Points, in no order, along strands that fork, close into loops and pass close to each other.
In the rows, zero is written as 100.
Points whose rows are less than 101 apart are linked; no others are. Some points are linked to none.
k_615: 106, 93, 120, 95, 120, 93, 65, 117, 90, 76, 89, 66, 84, 84, 87, 111, 98, 135, 72, 89, 96, 75, 105, 130, 91, 107, 97, 95, 130, 106, 104, 107, 100, 134, 92, 108, 83, 72, 73, 101, 116, 115, 103, 123, 85, 119, 89
k_668: 123, 56, 104, 67, 91, 104, 104, 91, 101, 102, 108, 87, 115, 104, 126, 101, 124, 94, 77, 110, 81, 97, 101, 96, 93, 94, 73, 80, 85, 113, 90, 107, 101, 123, 110, 81, 117, 87, 92, 83, 86, 98, 81, 99, 66, 109, 84
k_592: 112, 105, 106, 70, 102, 94, 88, 114, 90, 88, 87, 75, 95, 77, 112, 82, 142, 107, 110, 107, 90, 97, 113, 113, 93, 109, 113, 113, 105, 110, 107, 111, 113, 107, 113, 105, 106, 97, 81, 112, 99, 125, 114, 100, 81, 108, 110
k_181: 90, 107, 123, 110, 156, 108, 66, 117, 62, 74, 70, 103, 79, 80, 119, 118, 76, 100, 95, 104, 104, 103, 77, 140, 115, 80, 127, 117, 119, 102, 115, 125, 101, 119, 120, 90, 88, 79, 109, 130, 96, 110, 102, 75, 122, 75, 96
k_752: 88, 111, 118, 115, 151, 104, 73, 111, 74, 87, 60, 84, 80, 77, 98, 115, 85, 118, 97, 77, 107, 108, 72, 125, 116, 82, 118, 121, 116, 119, 100, 100, 108, 128, 107, 107, 87, 121, 117, 129, 98, 105, 98, 93, 116, 69, 114
k_384: 129, 72, 106, 75, 108, 106, 106, 88, 92, 110, 91, 93, 107, 85, 126, 91, 131, 86, 85, 82, 78, 117, 94, 86, 99, 88, 76, 98, 72, 126, 86, 92, 108, 107, 125, 92, 111, 124, 112, 99, 92, 102, 81, 87, 77, 89, 110
k_215: 106, 116, 74, 106, 101, 100, 126, 124, 66, 87, 118, 132, 84, 86, 98, 103, 70, 88, 89, 112, 122, 105, 97, 122, 126, 61, 119, 109, 79, 107, 120, 90, 100, 95, 116, 107, 80, 87, 118, 122, 120, 93, 102, 90, 125, 99, 102
k_126: 95, 120, 87, 133, 85, 65, 105, 125, 101, 102, 90, 122, 96, 91, 113, 83, 113, 78, 133, 123, 96, 119, 115, 80, 107, 109, 109, 116, 92, 113, 128, 103, 123, 57, 95, 114, 109, 118, 119, 103, 91, 116, 136, 97, 112, 96, 107
k_337: 133, 83, 100, 135, 114, 77, 123, 111, 104, 151, 100, 81, 84, 91, 120, 75, 133, 90, 72, 74, 87, 134, 91, 67, 100, 83, 81, 106, 77, 159, 88, 84, 106, 83, 94, 116, 107, 139, 86, 93, 85, 83, 128, 75, 90, 105, 90
k_603: 95, 112, 91, 68, 96, 158, 89, 62, 120, 86, 118, 137, 146, 120, 90, 100, 79, 94, 136, 138, 97, 103, 92, 98, 88, 137, 100, 110, 89, 25, 89, 135, 85, 79, 127, 82, 128, 97, 117, 109, 76, 119, 70, 89, 126, 79, 100
k_424: 99, 99, 119, 117, 87, 136, 71, 108, 104, 62, 106, 118, 100, 122, 78, 98, 73, 109, 85, 96, 88, 88, 110, 153, 111, 133, 97, 91, 126, 80, 74, 126, 84, 106, 114, 110, 115, 88, 109, 103, 117, 105, 94, 111, 80, 127, 74
k_847: 32, 101, 108, 105, 86, 114, 60, 93, 121, 78, 80, 126, 87, 118, 82, 106, 68, 108, 120, 117, 115, 89, 110, 113, 103, 104, 132, 86, 140, 53, 127, 139, 99, 111, 82, 105, 94, 92, 87, 88, 103, 90, 95, 134, 96, 111, 95
k_660: 82, 101, 105, 121, 85, 118, 81, 93, 125, 80, 99, 130, 128, 117, 106, 104, 88, 100, 137, 128, 79, 104, 110, 76, 89, 138, 88, 101, 100, 79, 94, 117, 87, 64, 110, 90, 132, 114, 149, 97, 89, 118, 93, 101, 116, 88, 105
k_496: 72, 96, 112, 125, 51, 99, 88, 81, 130, 84, 101, 133, 118, 123, 106, 101, 96, 99, 134, 130, 79, 102, 117, 68, 78, 129, 90, 82, 117, 78, 101, 116, 85, 78, 89, 94, 123, 97, 121, 64, 100, 101, 82, 124, 105, 112, 104
k_26: 125, 99, 72, 86, 91, 73, 143, 119, 90, 137, 130, 83, 83, 90, 104, 107, 87, 92, 61, 106, 110, 95, 111, 87, 106, 60, 97, 92, 75, 105, 123, 57, 108, 91, 85, 98, 87, 90, 79, 88, 114, 87, 104, 99, 111, 113, 90
k_499: 89, 114, 106, 95, 136, 123, 77, 96, 95, 92, 72, 94, 90, 86, 97, 96, 91, 109, 118, 89, 110, 109, 90, 107, 109, 104, 114, 115, 100, 83, 91, 99, 108, 101, 119, 114, 97, 134, 135, 132, 91, 106, 95, 86, 125, 67, 127
k_716: 35, 101, 107, 70, 94, 130, 81, 78, 101, 91, 83, 92, 116, 122, 65, 97, 79, 116, 105, 81, 125, 75, 102, 122, 89, 105, 117, 95, 140, 57, 98, 117, 95, 133, 82, 102, 74, 98, 61, 97, 110, 77, 73, 135, 80, 100, 102
k_692: 125, 80, 86, 67, 87, 101, 127, 86, 109, 140, 123, 102, 113, 100, 138, 95, 134, 73, 101, 108, 92, 118, 94, 71, 97, 87, 75, 99, 64, 109, 102, 78, 109, 94, 117, 88, 112, 126, 108, 92, 80, 93, 93, 88, 89, 75, 116
k_800: 79, 101, 110, 90, 114, 83, 88, 103, 92, 104, 93, 69, 95, 96, 98, 135, 69, 115, 95, 113, 113, 83, 88, 88, 95, 71, 106, 78, 128, 90, 133, 91, 85, 120, 59, 75, 73, 55, 70, 78, 118, 93, 80, 126, 118, 104, 104
k_973: 70, 79, 119, 103, 109, 111, 60, 85, 113, 90, 69, 89, 103, 105, 115, 101, 101, 113, 107, 101, 85, 102, 96, 102, 96, 114, 92, 95, 116, 88, 97, 126, 96, 123, 107, 97, 102, 104, 103, 97, 88, 102, 89, 109, 92, 88, 111
k_843: 89, 113, 89, 101, 95, 151, 82, 72, 126, 77, 125, 155, 144, 127, 105, 105, 80, 87, 142, 143, 91, 114, 100, 86, 92, 130, 99, 112, 87, 51, 98, 122, 80, 69, 135, 88, 141, 108, 133, 107, 79, 119, 84, 87, 127, 79, 114
k_589: 99, 101, 83, 153, 71, 74, 114, 120, 103, 102, 114, 133, 90, 112, 117, 127, 61, 95, 95, 131, 102, 116, 118, 86, 119, 68, 90, 89, 91, 109, 115, 98, 109, 87, 81, 97, 108, 99, 111, 95, 111, 80, 106, 111, 129, 104, 85
k_690: 104, 108, 117, 116, 144, 96, 93, 102, 65, 69, 79, 113, 108, 74, 114, 94, 100, 105, 119, 106, 89, 115, 82, 97, 98, 96, 112, 113, 93, 112, 98, 115, 97, 88, 138, 94, 109, 78, 136, 130, 84, 128, 92, 68, 131, 77, 114
k_605: 102, 91, 75, 82, 97, 127, 122, 110, 88, 97, 130, 118, 100, 109, 97, 115, 79, 102, 52, 87, 116, 90, 103, 138, 119, 65, 84, 78, 94, 105, 84, 78, 91, 125, 114, 97, 92, 93, 98, 99, 120, 69, 89, 115, 87, 109, 85
k_892: 91, 78, 125, 101, 99, 77, 85, 113, 112, 103, 72, 70, 78, 83, 98, 83, 141, 119, 67, 75, 100, 102, 122, 108, 94, 87, 95, 105, 122, 121, 110, 106, 121, 127, 93, 127, 98, 126, 49, 89, 89, 105, 139, 125, 67, 115, 106
k_421: 59, 105, 107, 96, 110, 113, 86, 106, 115, 101, 77, 85, 96, 94, 81, 105, 95, 120, 93, 74, 121, 94, 102, 118, 115, 94, 106, 111, 121, 89, 81, 98, 110, 117, 95, 120, 90, 147, 98, 114, 97, 84, 106, 119, 86, 95, 110
k_411: 81, 98, 99, 99, 140, 92, 73, 116, 89, 95, 92, 86, 97, 101, 111, 135, 59, 101, 92, 114, 108, 83, 90, 119, 96, 63, 108, 93, 130, 94, 138, 112, 102, 133, 70, 82, 71, 51, 81, 87, 112, 89, 100, 119, 108, 101, 90
k_990: 134, 60, 121, 111, 77, 78, 77, 103, 106, 84, 110, 89, 101, 120, 115, 103, 100, 107, 80, 113, 82, 89, 117, 105, 93, 107, 76, 60, 122, 116, 105, 111, 92, 120, 91, 85, 111, 59, 94, 62, 108, 104, 99, 132, 70, 133, 69
k_622: 100, 104, 84, 102, 78, 106, 116, 117, 104, 96, 106, 121, 95, 96, 100, 80, 115, 84, 99, 98, 110, 105, 124, 111, 121, 88, 104, 115, 95, 106, 99, 108, 110, 92, 120, 123, 104, 132, 110, 118, 102, 96, 133, 90, 81, 114, 107
k_237: 114, 74, 102, 105, 99, 66, 119, 96, 111, 138, 86, 93, 87, 91, 141, 86, 147, 69, 88, 98, 87, 147, 106, 63, 103, 83, 81, 105, 84, 136, 111, 89, 120, 96, 99, 105, 115, 144, 81, 87, 70, 82, 124, 81, 98, 82, 102
k_14: 120, 128, 108, 133, 142, 73, 123, 104, 68, 104, 92, 99, 91, 69, 94, 74, 128, 89, 130, 66, 99, 109, 94, 83, 114, 120, 125, 136, 77, 145, 101, 92, 116, 58, 124, 120, 90, 105, 133, 122, 83, 125, 123, 68, 113, 79, 123
k_777: 138, 99, 66, 58, 99, 83, 156, 115, 78, 125, 129, 73, 83, 80, 92, 92, 113, 90, 64, 91, 123, 84, 100, 102, 103, 70, 106, 101, 68, 113, 114, 51, 113, 91, 97, 97, 76, 90, 70, 105, 114, 96, 101, 90, 103, 122, 88
k_770: 102, 91, 73, 138, 79, 74, 131, 110, 111, 131, 116, 117, 83, 114, 123, 125, 68, 88, 86, 113, 114, 135, 105, 77, 109, 52, 85, 99, 80, 114, 120, 86, 103, 101, 79, 103, 102, 118, 91, 84, 105, 48, 115, 97, 127, 92, 92
k_99: 70, 111, 105, 148, 91, 84, 89, 117, 106, 85, 102, 137, 94, 117, 108, 136, 51, 109, 104, 128, 97, 112, 88, 99, 113, 82, 105, 99, 112, 103, 112, 111, 96, 89, 87, 88, 110, 99, 127, 100, 108, 94, 97, 99, 142, 91, 95
k_586: 94, 101, 113, 139, 86, 77, 68, 124, 108, 59, 92, 90, 87, 100, 97, 106, 87, 112, 106, 126, 95, 93, 114, 101, 94, 117, 110, 87, 125, 102, 113, 115, 97, 105, 86, 95, 104, 74, 95, 86, 111, 120, 116, 123, 105, 124, 86
k_566: 81, 116, 128, 108, 116, 119, 49, 95, 99, 55, 77, 79, 103, 102, 79, 104, 89, 136, 119, 111, 83, 79, 81, 124, 69, 154, 111, 99, 126, 67, 84, 131, 88, 113, 97, 103, 108, 77, 100, 108, 102, 134, 85, 97, 111, 111, 85
k_121: 117, 124, 98, 128, 129, 68, 125, 107, 87, 115, 89, 107, 81, 78, 106, 69, 144, 69, 129, 75, 107, 126, 107, 79, 118, 108, 110, 138, 75, 134, 118, 94, 126, 64, 119, 121, 95, 127, 119, 117, 80, 108, 147, 70, 101, 81, 119
k_8: 154, 92, 91, 95, 104, 74, 137, 112, 82, 114, 123, 76, 97, 89, 110, 92, 125, 110, 81, 99, 90, 87, 95, 85, 91, 99, 86, 89, 81, 137, 103, 74, 97, 82, 100, 91, 98, 63, 103, 92, 112, 128, 98, 82, 94, 129, 89
k_964: 110, 101, 118, 151, 114, 91, 85, 106, 100, 95, 86, 86, 96, 92, 83, 133, 86, 141, 89, 75, 82, 93, 84, 92, 98, 110, 84, 90, 104, 128, 75, 78, 91, 100, 86, 107, 114, 89, 130, 105, 109, 116, 88, 96, 114, 97, 104
k_734: 95, 120, 77, 42, 67, 112, 122, 95, 103, 103, 123, 75, 110, 93, 63, 79, 126, 109, 89, 82, 125, 66, 111, 113, 77, 114, 108, 90, 98, 71, 71, 77, 100, 99, 104, 115, 86, 119, 72, 115, 120, 94, 92, 115, 85, 118, 108
k_961: 77, 110, 105, 84, 101, 149, 65, 57, 113, 80, 85, 109, 135, 122, 83, 110, 78, 107, 128, 117, 93, 99, 95, 95, 81, 147, 105, 107, 103, 34, 79, 140, 79, 97, 115, 85, 114, 98, 109, 103, 78, 117, 60, 100, 121, 91, 94
k_465: 88, 103, 119, 97, 109, 116, 58, 89, 99, 67, 74, 88, 99, 99, 100, 102, 97, 120, 107, 114, 88, 88, 96, 117, 84, 125, 111, 97, 114, 87, 87, 130, 90, 106, 111, 99, 109, 86, 106, 111, 93, 115, 82, 98, 99, 100, 103
k_638: 118, 102, 108, 74, 107, 120, 78, 99, 87, 72, 91, 95, 111, 92, 109, 82, 126, 107, 108, 102, 83, 91, 100, 118, 89, 127, 100, 105, 94, 103, 93, 116, 99, 99, 119, 107, 106, 95, 111, 111, 91, 128, 101, 85, 82, 113, 102
k_626: 72, 114, 128, 114, 100, 141, 60, 85, 104, 58, 94, 112, 106, 135, 61, 103, 49, 137, 91, 97, 102, 76, 101, 144, 105, 142, 117, 91, 138, 56, 72, 136, 80, 107, 107, 109, 115, 92, 102, 93, 110, 94, 88, 109, 101, 116, 71
k_726: 91, 107, 85, 70, 99, 84, 113, 104, 92, 112, 121, 84, 99, 96, 96, 130, 64, 105, 85, 122, 124, 83, 103, 86, 97, 67, 103, 78, 121, 76, 129, 77, 93, 117, 64, 82, 75, 53, 66, 77, 121, 76, 77, 133, 134, 109, 103
k_554: 86, 110, 95, 115, 88, 106, 102, 121, 104, 107, 102, 101, 78, 99, 84, 99, 99, 100, 85, 83, 108, 98, 112, 110, 120, 89, 103, 109, 104, 108, 76, 94, 103, 99, 104, 122, 99, 135, 104, 117, 110, 82, 125, 101, 87, 98, 107
k_725: 122, 111, 99, 134, 139, 65, 124, 110, 75, 107, 83, 82, 83, 72, 80, 97, 114, 112, 103, 63, 101, 101, 80, 86, 108, 103, 108, 123, 78, 152, 84, 75, 108, 82, 107, 118, 84, 104, 121, 131, 103, 123, 115, 72, 115, 85, 121
k_78: 140, 113, 85, 73, 106, 88, 138, 88, 87, 123, 114, 97, 129, 96, 112, 92, 120, 90, 127, 110, 87, 103, 82, 83, 89, 108, 98, 102, 55, 110, 101, 66, 106, 67, 107, 86, 106, 78, 131, 111, 95, 134, 87, 80, 109, 86, 126
k_796: 159, 104, 88, 102, 84, 87, 144, 109, 90, 117, 130, 94, 103, 102, 92, 81, 131, 92, 92, 90, 89, 83, 100, 96, 98, 119, 97, 102, 72, 130, 94, 75, 99, 65, 98, 103, 101, 89, 114, 98, 99, 118, 115, 75, 78, 125, 87
k_324: 124, 108, 84, 48, 105, 99, 107, 101, 89, 94, 114, 78, 119, 88, 104, 129, 94, 106, 94, 119, 99, 88, 85, 99, 83, 94, 99, 95, 79, 95, 92, 77, 85, 98, 96, 74, 92, 61, 102, 110, 106, 119, 69, 80, 121, 91, 112
k_742: 88, 109, 86, 136, 108, 78, 126, 99, 116, 137, 82, 107, 65, 97, 100, 117, 91, 88, 102, 87, 122, 135, 91, 89, 118, 64, 94, 115, 87, 120, 94, 64, 110, 109, 87, 107, 97, 159, 97, 109, 97, 57, 134, 83, 132, 59, 117
k_162: 97, 70, 98, 112, 55, 110, 110, 102, 117, 98, 131, 124, 99, 134, 94, 97, 85, 95, 67, 116, 91, 100, 122, 100, 109, 87, 70, 65, 107, 91, 80, 105, 84, 112, 96, 100, 108, 94, 96, 69, 121, 65, 97, 136, 69, 127, 77
k_18: 129, 110, 103, 61, 123, 121, 113, 88, 74, 106, 115, 116, 133, 81, 110, 61, 163, 66, 124, 85, 86, 95, 96, 108, 111, 134, 101, 110, 78, 125, 96, 109, 102, 76, 142, 113, 101, 92, 125, 112, 70, 133, 112, 63, 66, 99, 112
k_618: 96, 98, 71, 94, 86, 82, 127, 111, 100, 119, 127, 104, 85, 97, 107, 124, 67, 94, 62, 122, 117, 90, 115, 100, 109, 58, 90, 74, 105, 98, 122, 77, 105, 118, 81, 91, 79, 73, 81, 78, 121, 61, 99, 131, 110, 116, 83
k_491: 25, 98, 113, 109, 93, 132, 80, 77, 119, 87, 83, 125, 102, 137, 64, 107, 61, 106, 117, 97, 111, 91, 97, 109, 94, 102, 120, 89, 148, 57, 117, 125, 85, 128, 75, 97, 93, 85, 84, 84, 117, 83, 76, 134, 94, 111, 93
k_262: 78, 88, 114, 41, 95, 140, 81, 61, 106, 96, 92, 95, 134, 120, 94, 112, 78, 100, 110, 106, 99, 88, 80, 108, 63, 110, 97, 96, 96, 49, 85, 136, 79, 133, 94, 68, 83, 67, 60, 97, 95, 85, 38, 106, 96, 94, 95
k_900: 129, 99, 94, 150, 122, 82, 128, 104, 108, 145, 94, 97, 75, 102, 106, 90, 128, 83, 101, 60, 90, 127, 93, 63, 104, 95, 82, 122, 75, 148, 77, 84, 115, 71, 94, 116, 104, 155, 96, 103, 82, 86, 132, 64, 105, 80, 101
k_75: 131, 105, 104, 92, 75, 122, 90, 104, 97, 59, 116, 100, 105, 118, 70, 97, 96, 115, 89, 101, 85, 69, 111, 134, 92, 139, 87, 86, 116, 96, 71, 111, 70, 97, 109, 105, 117, 82, 114, 96, 122, 118, 99, 100, 86, 136, 78
k_798: 131, 83, 106, 135, 74, 64, 88, 123, 102, 75, 115, 96, 85, 104, 107, 110, 88, 109, 85, 119, 88, 91, 127, 97, 95, 110, 90, 71, 121, 113, 120, 105, 87, 99, 86, 95, 117, 58, 106, 73, 118, 116, 115, 122, 110, 130, 62
k_873: 67, 69, 124, 116, 85, 104, 73, 79, 113, 83, 91, 111, 104, 137, 101, 105, 74, 101, 97, 104, 83, 101, 104, 93, 91, 101, 95, 74, 128, 88, 109, 136, 84, 132, 84, 74, 98, 63, 84, 57, 109, 82, 80, 135, 73, 117, 78
k_388: 111, 91, 97, 37, 107, 105, 92, 91, 93, 98, 101, 80, 116, 89, 112, 119, 102, 108, 111, 122, 106, 80, 81, 101, 72, 90, 102, 94, 97, 73, 101, 101, 89, 113, 96, 69, 89, 67, 81, 105, 102, 110, 67, 97, 105, 89, 113
k_686: 76, 124, 131, 110, 106, 130, 49, 84, 94, 46, 90, 90, 96, 122, 67, 110, 56, 134, 108, 98, 100, 80, 87, 145, 82, 153, 121, 95, 146, 45, 91, 142, 65, 107, 94, 114, 103, 67, 86, 106, 110, 119, 89, 103, 114, 119, 58
k_134: 115, 128, 76, 107, 103, 89, 141, 95, 115, 143, 109, 86, 95, 93, 79, 90, 116, 91, 124, 94, 103, 107, 87, 64, 102, 104, 100, 117, 67, 101, 89, 60, 119, 62, 86, 101, 95, 148, 113, 120, 98, 106, 123, 89, 116, 82, 130
k_309: 85, 88, 95, 98, 100, 143, 94, 87, 118, 108, 104, 122, 108, 115, 98, 119, 83, 112, 95, 83, 109, 110, 87, 111, 119, 85, 81, 105, 88, 89, 65, 90, 95, 121, 115, 98, 105, 136, 124, 108, 94, 63, 78, 107, 109, 68, 125
k_779: 147, 132, 91, 108, 78, 86, 135, 115, 96, 105, 123, 91, 90, 96, 64, 82, 124, 97, 110, 92, 104, 78, 109, 102, 98, 132, 115, 112, 87, 118, 99, 73, 96, 61, 84, 118, 96, 90, 112, 116, 112, 133, 130, 85, 88, 130, 93
k_720: 125, 53, 110, 75, 90, 83, 101, 93, 98, 112, 116, 80, 103, 103, 121, 99, 114, 106, 63, 114, 88, 102, 108, 94, 88, 81, 64, 63, 97, 113, 100, 90, 92, 125, 93, 73, 105, 69, 70, 64, 106, 97, 87, 116, 69, 121, 73
k_758: 88, 105, 92, 85, 87, 90, 103, 93, 116, 114, 94, 89, 100, 93, 108, 100, 104, 96, 109, 125, 104, 105, 99, 81, 94, 91, 106, 96, 99, 93, 110, 93, 102, 93, 87, 97, 98, 107, 93, 97, 99, 98, 93, 114, 108, 97, 124
k_987: 100, 78, 85, 84, 74, 97, 126, 87, 126, 146, 111, 106, 100, 103, 132, 92, 138, 71, 99, 111, 101, 142, 104, 63, 92, 74, 77, 91, 85, 105, 108, 87, 114, 91, 104, 93, 120, 147, 91, 80, 80, 66, 105, 103, 92, 83, 115
k_293: 59, 58, 131, 116, 102, 94, 64, 84, 125, 112, 62, 93, 91, 103, 126, 103, 113, 101, 97, 96, 84, 124, 104, 87, 100, 95, 88, 101, 118, 107, 105, 126, 112, 128, 91, 98, 108, 129, 94, 79, 83, 85, 96, 116, 82, 86, 106
k_327: 119, 99, 89, 94, 114, 76, 133, 118, 55, 95, 116, 121, 80, 72, 120, 96, 102, 80, 87, 97, 114, 102, 114, 118, 139, 72, 123, 113, 75, 140, 117, 88, 100, 91, 130, 112, 73, 76, 106, 110, 114, 95, 121, 72, 106, 108, 94
k_386: 109, 124, 79, 85, 102, 116, 122, 107, 91, 112, 118, 134, 105, 85, 102, 65, 136, 60, 128, 94, 118, 105, 112, 106, 121, 106, 115, 126, 84, 102, 118, 101, 114, 71, 137, 122, 92, 121, 131, 125, 84, 105, 133, 81, 76, 97, 115
k_731: 103, 91, 117, 67, 103, 87, 79, 108, 99, 89, 86, 65, 93, 77, 113, 73, 142, 112, 83, 84, 98, 90, 112, 117, 89, 103, 105, 117, 120, 104, 106, 114, 121, 125, 105, 113, 96, 111, 59, 106, 91, 120, 127, 115, 62, 115, 102
k_364: 86, 103, 83, 121, 85, 76, 131, 103, 116, 151, 109, 102, 72, 98, 108, 111, 85, 81, 89, 108, 128, 132, 93, 86, 115, 47, 97, 105, 91, 113, 113, 68, 113, 117, 75, 98, 103, 146, 80, 90, 97, 43, 123, 94, 128, 65, 108
k_328: 96, 85, 97, 25, 96, 117, 90, 68, 99, 96, 106, 82, 138, 100, 105, 119, 96, 98, 109, 111, 107, 77, 77, 105, 67, 105, 102, 93, 98, 53, 87, 105, 79, 133, 83, 60, 73, 60, 52, 95, 102, 94, 34, 104, 99, 93, 102
k_241: 117, 110, 78, 156, 107, 85, 136, 106, 103, 137, 91, 108, 77, 100, 94, 107, 96, 83, 101, 69, 108, 123, 88, 66, 114, 82, 86, 120, 69, 144, 80, 71, 113, 82, 91, 108, 95, 156, 113, 119, 102, 77, 127, 68, 124, 67, 105
k_288: 119, 131, 77, 78, 114, 104, 133, 95, 106, 125, 109, 87, 125, 99, 101, 90, 121, 78, 145, 98, 102, 104, 81, 77, 103, 118, 100, 114, 66, 94, 99, 58, 113, 67, 107, 96, 104, 119, 129, 123, 87, 122, 104, 82, 113, 75, 132
k_31: 121, 116, 102, 71, 117, 101, 122, 95, 79, 121, 114, 119, 115, 74, 120, 56, 155, 52, 140, 79, 114, 109, 103, 102, 119, 117, 119, 118, 78, 121, 125, 99, 114, 68, 143, 111, 87, 107, 123, 118, 69, 121, 128, 66, 76, 87, 120
k_46: 55, 75, 127, 117, 100, 80, 69, 104, 124, 116, 62, 84, 82, 93, 106, 82, 122, 108, 85, 76, 101, 113, 121, 95, 103, 93, 96, 101, 137, 104, 107, 115, 117, 126, 89, 119, 104, 143, 66, 86, 85, 85, 128, 126, 73, 99, 110
k_36: 90, 117, 89, 89, 112, 114, 96, 120, 81, 84, 101, 108, 85, 94, 92, 122, 64, 105, 90, 108, 125, 96, 92, 129, 116, 73, 118, 102, 109, 87, 106, 94, 96, 114, 102, 105, 86, 86, 98, 118, 115, 95, 96, 109, 127, 97, 103
k_173: 54, 108, 121, 138, 88, 95, 56, 114, 119, 61, 77, 103, 87, 101, 87, 112, 69, 118, 118, 123, 95, 98, 97, 112, 89, 124, 129, 87, 142, 73, 120, 131, 101, 98, 76, 95, 107, 69, 101, 88, 110, 118, 102, 120, 118, 112, 91
k_390: 70, 67, 118, 132, 65, 94, 90, 82, 128, 99, 104, 116, 106, 143, 104, 101, 80, 98, 88, 109, 92, 110, 127, 91, 104, 97, 80, 69, 123, 97, 99, 124, 90, 108, 80, 100, 112, 92, 95, 51, 110, 63, 81, 138, 77, 118, 81
k_106: 35, 106, 112, 84, 100, 113, 90, 79, 117, 116, 82, 84, 103, 108, 69, 99, 91, 135, 102, 61, 118, 80, 101, 104, 109, 107, 104, 104, 138, 71, 72, 98, 98, 127, 83, 115, 92, 132, 79, 97, 105, 79, 81, 130, 85, 92, 113
k_736: 91, 87, 116, 55, 101, 153, 69, 55, 112, 90, 92, 116, 142, 120, 93, 107, 72, 97, 119, 107, 94, 103, 76, 114, 81, 132, 98, 104, 85, 37, 76, 154, 80, 124, 125, 68, 104, 84, 76, 105, 74, 90, 48, 91, 110, 96, 84
k_480: 123, 101, 80, 51, 91, 114, 126, 105, 93, 106, 124, 83, 110, 91, 85, 72, 133, 96, 73, 71, 115, 75, 106, 118, 102, 96, 96, 102, 89, 102, 76, 73, 108, 103, 119, 111, 88, 110, 97, 119, 117, 100, 100, 96, 68, 114, 101
k_498: 131, 117, 99, 135, 111, 63, 109, 119, 89, 100, 91, 75, 77, 75, 90, 93, 115, 116, 94, 77, 90, 103, 98, 89, 102, 110, 106, 115, 88, 142, 96, 84, 108, 90, 93, 116, 103, 108, 92, 112, 102, 126, 124, 92, 110, 109, 102
k_819: 97, 85, 101, 137, 50, 68, 96, 98, 131, 102, 106, 115, 101, 119, 122, 97, 106, 91, 117, 133, 81, 116, 126, 65, 93, 112, 90, 78, 108, 104, 112, 107, 96, 74, 77, 98, 123, 102, 108, 67, 104, 94, 101, 118, 102, 119, 91
k_39: 140, 107, 113, 167, 123, 54, 111, 118, 98, 100, 89, 89, 73, 71, 97, 80, 138, 114, 82, 61, 83, 117, 105, 72, 101, 101, 102, 116, 91, 167, 113, 93, 121, 94, 92, 127, 103, 106, 86, 98, 93, 127, 139, 86, 99, 110, 88
k_149: 53, 79, 121, 111, 93, 100, 75, 79, 104, 86, 89, 103, 108, 131, 89, 110, 60, 97, 111, 116, 103, 96, 98, 95, 91, 98, 112, 67, 137, 77, 127, 128, 83, 132, 66, 75, 82, 45, 78, 65, 119, 93, 68, 130, 91, 116, 87
k_79: 137, 99, 111, 43, 117, 120, 100, 86, 86, 87, 105, 95, 133, 84, 102, 76, 156, 96, 111, 83, 75, 82, 104, 110, 90, 139, 91, 112, 87, 111, 79, 111, 99, 95, 121, 111, 107, 94, 113, 103, 79, 136, 91, 76, 61, 113, 103
k_367: 122, 91, 77, 58, 108, 126, 128, 112, 76, 97, 134, 97, 109, 93, 92, 98, 106, 100, 59, 77, 109, 75, 102, 138, 109, 80, 86, 94, 81, 108, 70, 76, 94, 117, 124, 94, 83, 97, 97, 114, 117, 86, 79, 94, 76, 106, 89
k_373: 92, 102, 89, 142, 60, 64, 92, 122, 120, 95, 91, 129, 103, 105, 132, 97, 108, 89, 124, 139, 91, 119, 125, 66, 94, 111, 99, 93, 104, 105, 129, 121, 124, 66, 84, 106, 128, 106, 111, 78, 92, 110, 128, 106, 114, 110, 87
k_171: 141, 110, 82, 86, 99, 83, 132, 102, 82, 121, 118, 89, 100, 86, 114, 108, 103, 106, 94, 113, 91, 99, 88, 73, 86, 88, 88, 100, 72, 121, 107, 60, 95, 77, 89, 77, 102, 65, 118, 105, 105, 124, 85, 78, 121, 96, 110
k_503: 78, 96, 91, 89, 104, 152, 106, 98, 106, 92, 120, 122, 117, 123, 83, 117, 64, 110, 65, 74, 113, 92, 89, 141, 119, 79, 88, 94, 96, 86, 75, 93, 90, 129, 109, 104, 100, 113, 109, 97, 115, 59, 77, 120, 90, 91, 101
k_43: 128, 141, 65, 128, 76, 80, 145, 113, 109, 126, 122, 91, 84, 112, 68, 86, 99, 87, 106, 96, 107, 86, 105, 70, 97, 111, 107, 120, 77, 108, 100, 69, 113, 52, 71, 114, 100, 126, 107, 120, 110, 106, 128, 89, 99, 109, 103
k_771: 83, 103, 109, 101, 138, 109, 63, 118, 76, 83, 85, 90, 93, 98, 109, 132, 68, 109, 94, 110, 104, 85, 75, 140, 102, 69, 119, 99, 124, 88, 123, 117, 99, 133, 96, 86, 80, 65, 95, 109, 107, 92, 106, 95, 116, 87, 92
k_869: 128, 121, 89, 124, 98, 70, 134, 118, 84, 121, 103, 116, 97, 94, 116, 69, 140, 67, 127, 103, 93, 119, 114, 75, 107, 106, 115, 128, 78, 128, 133, 92, 129, 59, 104, 114, 98, 116, 108, 105, 83, 118, 144, 70, 98, 103, 103
k_129: 87, 104, 98, 82, 123, 144, 87, 78, 108, 98, 85, 107, 112, 97, 93, 106, 91, 100, 116, 84, 114, 109, 85, 115, 114, 98, 98, 114, 92, 79, 73, 90, 91, 108, 128, 101, 109, 144, 127, 126, 86, 89, 79, 92, 119, 58, 123

A fork is a point with three links, a tip a point with one. Leave the first point through the second and follow the links. Name the first fork or tip that comes.
k_638, k_79 => k_491
k_973, k_293 => k_638
k_14, k_121 => k_171
k_987, k_237 => k_99
k_660, k_496 => k_39
k_309, k_129 => k_771
k_752, k_499 => k_734
k_75, k_424 => k_465

How many points has the smallest loop of links through each point below? Write none if it is on no loop.
k_293 => 8
k_134 => 8
k_586 => none
k_752 => none

A piece is all that can be reached along the links. How many separate loops has the piece of each point below (a circle has one, a figure eight two, a Y none), and how many tips (points with one link)?
k_75 => loops 1, tips 3
k_134 => loops 1, tips 1
k_734 => loops 0, tips 3
